Points, in no order, along strands that fork, close into loops and pass close to each other.
Points whose rows are less than 45.3 apart are linked; no others are. Some points are linked to none.
j_479: [  2  -1 -12  -3 -19  -2 -15   6  -1  10  18  27 -18   3  -6   2  33  30
   8  -4  -2 -26  13]
j_46: [-11   1  13   3   4  -3 -17 -17 -15  -1  -5  -1  16 -26 -22 -12  -5 -23
   5  -5  -2 -11  -2]
j_162: [-36  17 -29   2 -10  17  21  -2 -21 -19  21   1   4  22 -11 -23  33 -24
   7  -5   6   0  58]
j_583: [-28  14  -2   8   3  15  14   7 -20  -3   6  -6  27  -6 -18 -18  21 -22
  15  -1  -8   6  36]
j_663: [  6 -19  30  23   9  -2 -21 -25  -3 -10   9  -9  11 -31   6  -9 -26 -17
  -9 -15  28  -5   8]
j_790: [ 27  13 -18  -7  -5  13  21   8   1 -10  -4 -22 -16  22  11  15 -21   9
 -23   5   7  19 -33]
j_248: [-16   5  15  14   7   2  18  14 -10 -12   2   1  21 -17  20   3  -4   1
  18  -7   8  15  21]
j_33: [  6 -10   6  -7  -1  -8 -14   9  14   2  -3  15 -11  -3  -7   6   3  20
   1   6   4 -24 -18]
j_965: [-24  17  14  24  11  -8  10  28 -36   3   9   6  35  -9  37 -16   6   1
  21 -15 -13  22  39]
j_346: [-26   9  -4   3   5  12  11   3 -13 -10   2  -9  21  -9 -28 -16  16 -27
  11   5 -10   6  16]
j_681: [  7   7 -13   9  10   2   8   2   5 -16  -8 -21 -12   2  37  21 -14   5
  -4 -18   5  32 -25]
j_706: [  2 -12  34  21   8  -6 -23 -23  -6  -5   9   5  15 -44   6 -13 -20 -10
  -6 -13  12 -21   2]
j_217: [-14   9  -6  -5   5   1   6  -8 -13  -7 -10 -13   9  -8 -24  -2   0 -24
   7   7 -11  14  -2]
j_603: [  7 -26  18  22  19  -7   8  -5  12 -13   0  -2   0 -27  19  14 -16   8
   3  -5  24  -4  12]
j_154: [ 11 -25  14  23   3  -3 -18 -22  26  -8  11   8   2   0   6  -9  -8   0
  -3   1  32 -10 -23]
j_43: [-10  25 -38  -3  -3   9  23  20 -11  12   1  -9 -10  25  -9  -7  37   6
   7  13 -33  15  17]
j_297: [ 22   6 -16  -7 -19  26  20  27   9 -13   3  -2 -12  37 -21   0  13  12
 -23  16   7  -3 -23]
j_392: [ 18 -14  -6 -11  -2  -4 -12 -16  22   7 -11 -28 -14  -3   8  15 -29  -6
 -16 -13  12  22  -2]
j_263: [ 11 -14  13   5   2  -9 -26 -28  24  -1  11  11   5  -9   7 -13  -8  -1
  -4   3  21 -13 -28]
j_928: [ 18 -10  -7 -22 -11   1  -8 -12  13  13 -11 -24 -21  15  -2   9 -33 -10
 -30  -5   9  16 -14]
j_608: [-15  21 -30  -2   6   4  21  17 -12  10  -4 -14  -1  18  -9 -12  28  -5
  10  18 -39  21   6]
j_138: [  9 -16  25  21  -6   3 -11 -14  22  -3  33  28  22 -28  26 -19   7   9
  -8   0  17 -28   3]
j_549: [  2  12 -12 -16   2  -4   9  14  -9  11 -16  -3  -6  10 -13  10  -2   6
   4  16 -26   6  -9]
j_584: [-14  14   3  23   8 -11  15  25 -20   8   4  12  20  -3  31  -5  15   9
  29 -16 -17  21  33]
j_920: [ 12  -4  -7  10  25  -3  14  -2  15 -16  -7 -17 -12  -7  41  27 -13  18
  -4 -15   9  17 -12]
j_381: [ -4 -21  30  23   5 -12   5   9  -7   0   7  13  13 -41  15  -1  -3  10
   7  -9  -2 -25  30]
j_937: [  4  -9   0  -4  -9  -2 -18 -20   9  -4  -2  -2  -4   9 -20  -9  -7 -19
 -16   9  12   1 -33]
j_794: [ -2 -13  35  23   5  -8 -13  -6 -10  -3   9  10  17 -47   8  -9 -13  -1
  -1  -9   2 -27  14]
j_863: [  0  20   0 -48   2   6 -25 -14   1  27   8  23   2  16  -7 -25  17  -2
  -7  30 -33 -32 -17]
j_560: [  8   3  -4   2  14 -23  16  24   3  19 -10   8   0  -1  15  15   9  40
  22  -7 -25  -2  12]
j_534: [  0 -17  15  14   8  -8   1   0  11 -10  -2   4   1 -22   4  10  -8   6
   8  -2  20  -8   2]
j_697: [-15  -1  -8   8  -9  18  17   3  10 -22   4  -4  10  17 -26  -7  14 -25
  -7   9  21  15  -9]
j_428: [  9 -21  11  23  25   0   6 -13  16 -18   1 -14   0 -14  27  15 -21   0
   0 -10  33  16  12]
j_537: [  3   1 -10 -21 -13  10 -12   8   5   0   2  10  -9  19 -25 -12  16   0
 -18  22  -7 -15 -28]
j_586: [ 37 -10   5 -19  13  -3   4  13  12  -7 -17  -7 -28  16  10  19 -19  31
 -21   3   2 -24 -20]
j_220: [ -7  18 -15  25  11 -18   9  26 -17  22   2  12  12   7  27  -7  29   9
  30 -15 -28  24  29]
j_352: [ -1  -4   6 -10   5 -21  -9  -8  -5   9 -15   1  -4 -15 -10   9 -16   0
  12   0 -11  -6  -6]
j_893: [-13  -3  29  19   8   1  15  13 -14 -15   7   0  25 -25  27  -1 -13   3
   9  -7  15   6  35]
j_402: [ -1 -18  17  19 -16   3  -8   0  13  -1  30  31   9 -23  19 -14  15  10
  -3  -6  18 -29  16]
j_167: [  9  11  -9  -2  11 -24   9  24  -4  26 -15   6   1   7   2  10   9  28
  22   2 -34  -1  11]
j_500: [ -2   3  -5  -4  -2   1   5  -7   1  -8 -11 -13  -1   0 -15  10 -10 -14
  -1   8   4  16 -14]
j_261: [-9  2 -2 10 -3 -4 17 18  1  4  3 11  5 -7 10 11 15 20 24 -8 -5  2 27]
j_916: [  9 -10  -8 -18 -13   0 -10 -20   6   3  -9 -17 -15  14 -16   0 -22 -22
 -26   2   8  12 -21]
j_25: [ 22   8 -10 -18   0   2  14   8  -1  -4 -12 -14 -19  14   4  18 -22  12
 -16   7  -5   8 -25]
j_286: [-10   1  13  11   5  -9  -6  -2 -16  10  -5   6  17 -28 -17  -7   0  -7
  20  -5 -12 -12  13]
j_421: [  5 -14  26  23   8   3 -15 -22  -3 -13   9 -27  14 -20   4  -3 -31 -21
  -9 -18  36  19  20]
j_872: [ -1  10  -3   2   3   0   8  -8  -1 -13  -8 -15   1  -6   3  13 -12 -10
   4  -3   6  31  -9]
j_158: [ 10 -12   1  -8   7 -11 -10 -19  12   2 -13 -22 -11 -17  12  17 -29   0
  -4 -17   8  19   1]
j_694: [ 16 -35   9  26   9  -2 -18 -28  26  -9   4 -11  -6   2   6  -2 -20  -3
  -7  -9  33   1 -10]
j_890: [ 11 -10  16   8  -1  -3 -17 -24  26   4  24  24  20 -23  15 -19   1  10
   0   6  16 -24 -19]
j_630: [ -3   2  -1  12  15 -13  25  24   3   6  -3   9   4  -9  31  13  12  35
  22 -15 -13   7  16]
j_189: [-26  18 -15   6  -5  16  23  20  -7  -9   3   3  12  10   9  -2  24  -5
  17  -1  -4  24  17]
j_792: [-15   3 -13   5 -19  21  22  17  13 -18   9   4   8  25 -14   0  25 -11
  -3   3  23  12   8]
j_834: [ 15  17 -21  -9 -16  27  30  32   0 -11   3  -6  -9  30  -9   9  15  15
 -15  12  -2   5 -16]
j_463: [ 30 -18  -3  -4  17  -6   3  -3  22  -8 -12 -15 -24  10  11  24 -23  22
 -19  -3  15  -7 -16]
j_288: [ 37   6  -2 -24  10   0  16  19   0  -7 -15 -12 -25  18  17  20 -26  28
 -18   2  -6 -11 -22]
j_199: [ -1  -7  -4  16  -9  11  12  -9  16 -21  -2 -13   1  24 -19   0  -1 -19
 -13   9  24  19 -20]
j_785: [ -2  -3  -7   3 -11   0   4  17   4   7   5  14  -8  -1  -7  12  21  24
  15  -4  -1 -13  16]
j_483: [ -3  -8  -1   2 -10   4 -13  -9  10  -6   3   7   4   4 -20 -11   9 -14
  -8   9  14  -5 -27]
j_228: [  0  -6  19   0   5 -11 -25 -27 -13   3  -8 -18   9 -37  -8  -4 -29 -19
  -2 -24   7   6  12]
j_394: [-14  22 -17   5  10  -4  15  14 -15  11 -10  -5  12   6   2  -6  19  -3
  21   7 -34  25   4]
j_885: [ -1   8   3 -36  -1   1 -26   3  -9  26  -6  20 -14  21 -12 -16  10   4
  -6  27 -31 -33 -18]
j_399: [  1   9 -10   4   2   4   4  -9   1 -16  -6 -23  -4  -2  22  12 -15  -9
  -3 -13   7  46 -13]
j_150: [ -1  -8   7 -28  -5 -13 -30 -27  -2  16  -9  -3 -12  -6  -8   1 -23 -21
 -12  -6  -6 -10 -18]
j_995: [  4  -8  15 -40  -6  -8 -33 -27   1  24  -4   5 -21  12   3   0 -24 -15
 -24   0  -7 -15 -26]
j_302: [-38  19 -13   5  -3  20  17   7 -25 -14  19  -5  23   7 -12 -28  24 -26
   4  -6   1   0  55]
j_434: [ -5   7   4 -32   6 -11 -18   2 -19  35 -16   9 -14  23 -16 -11   0  -8
  -4  25 -41 -28  -9]
j_763: [ 10   0  21 -43   0  -6 -33 -26   2  19   2  18 -20  19   9  -6 -18  -5
 -23  12 -11 -19 -35]
j_96: [-19  15   0  11   5   5  17  14 -10 -11  -4   0  15  -5  17   5   6  -2
  19  -5  -3  29   5]
j_684: [  3   9  -8 -10   5 -15   6  16  -7  22 -18   1  -2   9  -9   8   1  15
  16  11 -32  -2   1]
j_244: [ -3   0  21   7   5  -1 -18 -25 -17  -6   0 -28  17 -32  -7  -4 -26 -25
  -6 -22  18  19  16]
j_476: [ -7 -10   8  18 -28   3  -3   3  -5  -5  31  34   2 -15  16 -10  17   5
   2 -13  15 -28  39]
j_731: [ -9  -6   9  10  -7   1   0   7   5  -4   2  10   8 -13  -9   2   7  -3
  11   0  15  -6   3]
j_393: [ -8   0   8 -27   2 -18 -29 -23 -11  23 -15   4  -5  -5 -13  -4 -18 -21
  -2  -1 -23 -20 -15]
j_257: [ -1  -6 -10  -5 -17  13  -3   3  15  -8  11   7   0  25 -29 -16  24  -8
 -17  17   7  -6 -29]
j_314: [ 19   6 -16  11  -3  15  19  -3  14 -18  -2 -23  -9  27  10  16 -15  -4
 -18   1  18  30 -27]
j_397: [-14  -2  -3  13 -26   7   4   5 -10  -6  22  26  -2  -1   1  -5  22   0
  10 -12  17 -19  42]
j_844: [ -5  20  -4 -42   3   7 -21 -29   8  19  14  17  16   6 -15 -29  11 -16
  -9  25 -25 -27 -28]
j_356: [ -2   2  -7 -19  -5  -1  -6   8  -5   8 -12   5 -10  10 -24  -1   5   0
  -4  19 -17 -12 -17]
j_283: [ -8   7 -22   1 -21   5  -8  -3 -13   6  19  21 -20  16 -17  -2  40  12
  10  -1   0 -21  23]
j_938: [  8   4  15 -41  -1   1 -24  -3  -5  19  -4  22 -19  22  -2  -9  -6   2
 -17  22 -20 -27 -30]
j_837: [ 18 -33   5  25  19   1  -2 -21  28 -14   1 -16  -8   3  15  13 -23   3
  -6 -11  33   9   4]
j_762: [-19  14 -17   2 -10  19  24  19   4 -14   4   1   7  16  -7   3  24  -6
   9   5   5  19   8]
j_4: [ -3  -2  14  -1   4 -10 -25 -28 -12   3  -7  -6   9 -28 -15  -9 -21 -23
   1 -14   1  -8  -4]
j_216: [ 23 -17  -5   1  26  -6   8 -10  22 -10 -12 -19 -16  -3  28  29 -20  21
  -9 -11  14   6  -8]
j_614: [  6  18 -21  -7 -12  18  21  29   0  -4  -2  -1 -10  23  -5  16  20  20
   0   9  -8   7  -5]
j_281: [  3  -3   3  -8  12 -22  -1 -11  -1   4 -17 -12  -4 -20   7  17 -24   5
  10 -11  -8  12   3]
j_349: [ -7  21 -19  13  10 -11  12  23 -13  19  -7   3   9  11  15  -5  25   9
  25  -2 -36  24   8]
j_416: [ 14  -2 -12  10 -10  11  14 -12  15 -16  -6 -24  -8  26  -9   7 -16 -13
 -21   5  21  29 -24]
j_457: [ -6  -3   7 -18   5 -21 -23  -7 -10  23 -15  10  -2  -5 -11   0  -9  -3
  10   5 -22 -25 -11]
j_125: [-11   9 -27  -3 -17  11   7  11  -8   3   8   6 -13  19 -22   2  37   8
   9   6 -10  -7  23]
j_237: [ -2  15 -26  -8 -11   9  11  20  -6  10  -2   0 -12  21 -17   4  29  16
   7  12 -21   0  11]
j_980: [ -5  -8  16  13   4 -15   1   8  -8  10  -2   9  12 -30  -2   1  -2  10
  22  -8  -9 -14  21]
j_775: [-15  -3  10  14 -17  12   5  10  -1  -9  13  16  15  -9  -6  -9  14 -10
   6  -5  22  -9  25]
j_175: [ 20   3  -8 -14 -16  17   3  22   3  -7  -3   5 -17  29 -22  -3   6  13
 -24  21   2 -10 -27]

A fork is a point with three links, a tip a point with one. Leave the first point through the second and follow the links. Name the first fork or tip that comes.
j_483, j_937 => j_885
j_928, j_916 => j_537
j_25, j_790 => j_893
j_549, j_684 => j_237
j_216, j_920 => j_162

How many points has the smallest loop of links through each point below? Write 0 if it is on no loop.
j_297 => 17
j_775 => 14
j_794 => 11
j_586 => 0

A piece is all that can be reached along the links. How many separate loops has the piece of each point below (a circle has one, a figure eight two, a Y none), and how many tips (points with one link)?
j_43 => loops 1, tips 3
j_248 => loops 0, tips 2
j_890 => loops 1, tips 0
j_794 => loops 1, tips 0

Name the points in between on the shortest way along the links from the first point to the second, in order.
j_863, j_281 => j_885 > j_938 > j_763 > j_995 > j_150 > j_393 > j_457 > j_352
j_457, j_297 => j_352 > j_281 > j_158 > j_392 > j_928 > j_916 > j_937 > j_483 > j_257 > j_537 > j_175
j_4, j_794 => j_46 > j_286 > j_980 > j_381
j_167, j_608 => j_560 > j_630 > j_261 > j_785 > j_479 > j_283 > j_125 > j_237 > j_43
j_381, j_244 => j_794 > j_706 > j_663 > j_421
